Each row is a point on a landscape with many valleys, with its height.
From any point a ball takes the steepest step (drop divided by distance) to one of its 4 nearest points. It stops when none of these is lower. Distance is the straight distance between rows; heights are no part of it.
j550 h=4.55: [143 160 141 138 198 120  98 163 170  84]
j698 h=3.43: [ 95  94 132  89  86 107  91 108 112 134]
j431 h=6.60: [113  97 158 130 110 120 134 150 110 148]
j985 h=4.31: [146 146 149 121 166 118 129 134 183 110]
j409 h=4.41: [140 147 145 109 165 112 107 134 183  91]
j464 h=0.86: [159 139 126 140 143 116 175 131 168 133]
j80 h=3.25: [101 133 142 141 126 199 106 175  89 137]
j735 h=4.33: [ 89 134 145 124 123 211  88 169  98 133]
j685 h=3.61: [176 172 111 164 192 125 158 130 167 102]
j741 h=3.03: [175 146  67 150 140 115 192  71 144 102]
j592 h=3.31: [105 119 111  89  76  91  90  83 119 147]
j909 h=4.22: [148 128 154 121 149 117 147 143 178 120]
j199 h=1.04: [113 109 137  80 102  99  98 102 150 124]
j799 h=3.67: [110 101 145  87  95 100 109 111 140 127]
j828 h=6.03: [123 112 136 163 121 157 157 166  75 160]
j881 h=3.30: [105 123 112  88  83  95  89  80 129 143]
j528 h=3.39: [157 119 127 160 125 122 187 121 120 153]
j319 h=0.28: [127 106 148  90 117 103 118 119 167 118]
j918 h=3.78: [145 125 159 121 138 112 153 132 164 129]
j821 h=6.11: [126 157 144 144 193 106  64 163 142  79]
j583 h=2.87: [149 116 148 129 133 109 167 137 155 134]
j345 h=3.54: [ 96  94 147 102  95 130  86 136  94 138]
j510 h=3.73: [ 78 118 122  99  91 154  61 133  78 131]
j402 h=3.88: [ 77 119 133 110  99 175  65 153  83 124]
j494 h=3.97: [166 176 124 168 195 122 136 152 165 105]
j13 h=2.51: [173 139  71 155 137 115 191  81 127 117]
j267 h=4.64: [110 147 130 168 134 202 136 170  79 146]
j977 h=4.40: [110  92 150  93  95 113 110 126 128 138]
j320 h=7.78: [131 105 148 150 119 133 159 155 103 162]
j784 h=3.41: [ 83 109 117  94  79 128  68 111  84 142]
j734 h=4.11: [143 110 141 144 124 118 172 139 132 150]
j501 h=2.88: [ 83 125 140 112 114 188  72 157  88 123]
j575 h=3.00: [110 111 129  85  93  95  99  87 134 129]
j166 h=1.63: [154 120 105 162 124 120 191 109 113 148]
j379 h=3.36: [100 120 105  96  75 101  81  86 103 154]
j813 h=2.43: [168 134  88 158 134 111 196  93 124 130]
j237 h=4.57: [106 100 155 139 118 147 130 168  91 147]
j880 h=6.37: [131 131 102 179 119 162 164 148  62 159]
j759 h=6.83: [137 106 149 139 117 125 157 142 115 156]
j820 h=5.91: [122 127 129  80 114  95  90  94 170 110]
j596 h=5.30: [112 124 132 165 129 171 143 163  74 154]
j159 h=5.46: [137 119 115 168 119 133 175 132  84 165]
j908 h=3.42: [ 85 121  97 105  74 123  69  87  88 158]
j177 h=2.55: [ 95 128 155 128 128 189 102 174  89 139]
j832 h=4.81: [126 152 131  99 164 104  75 119 180  88]
j802 h=2.91: [158 130  84 157 117 118 197  90  98 134]
j323 h=3.15: [173 146  67 145 140 115 190  68 130  89]
j164 h=5.42: [108 118 148 151 121 168 132 170  80 153]
j143 h=4.43: [142 156 141 123 182 116 100 146 173  87]
j852 h=1.60: [155 125 133 148 130 111 184 127 147 141]
j668 h=1.46: [171 154 101 159 161 117 178 113 163 120]
j183 h=5.59: [111 163 132 159 133 235 135 170 115 135]
j638 h=1.74: [173 145  96 164 143 114 184  98 149 125]
j531 h=5.11: [134 138 142  94 141 111  97 115 188  93]
j895 h=3.83: [ 93  95 153 121 110 146 111 163  90 142]
j58 h=6.23: [115  99 158 108 108 115 125 149 121 141]
j422 h=2.61: [176 173  92 168 176 117 176 109 166 104]
j171 h=4.58: [139 159 136 118 186 115  77 142 168  78]
j384 h=3.37: [ 92 106 118  95  81 103  79  95 105 139]
j297 h=1.21: [ 84 121 152 125 115 179  91 169  85 135]
j364 h=7.33: [120 131 114  82 107  90  89  83 157 118]
j868 h=3.28: [144 127  92 167 119 127 187 105  84 146]
j170 h=4.35: [155 157 139 137 186 115 126 147 183  97]
j772 h=1.20: [169 149 115 153 151 117 183 113 162 126]
j608 h=5.71: [127 142 129  83 146 101  77 102 177  88]
j996 h=6.97: [133 103 156 114 119 110 143 137 156 137]

Call two points neighbours if one is among the 4 nearest of the other. Go from one point of each pair to the other, from neighbour to neighbour, staying as low as possible. Name the highest point that can't be avoided.
j319 / j297 | j510
j464 / j297 | j820
j464 / j166 | j813

Two balls start at each pair of points below. Name the first point that both come to, or write never.
j828 / j237 | j297
j741 / j583 | j464
j510 / j431 | j297
j13 / j759 | j464
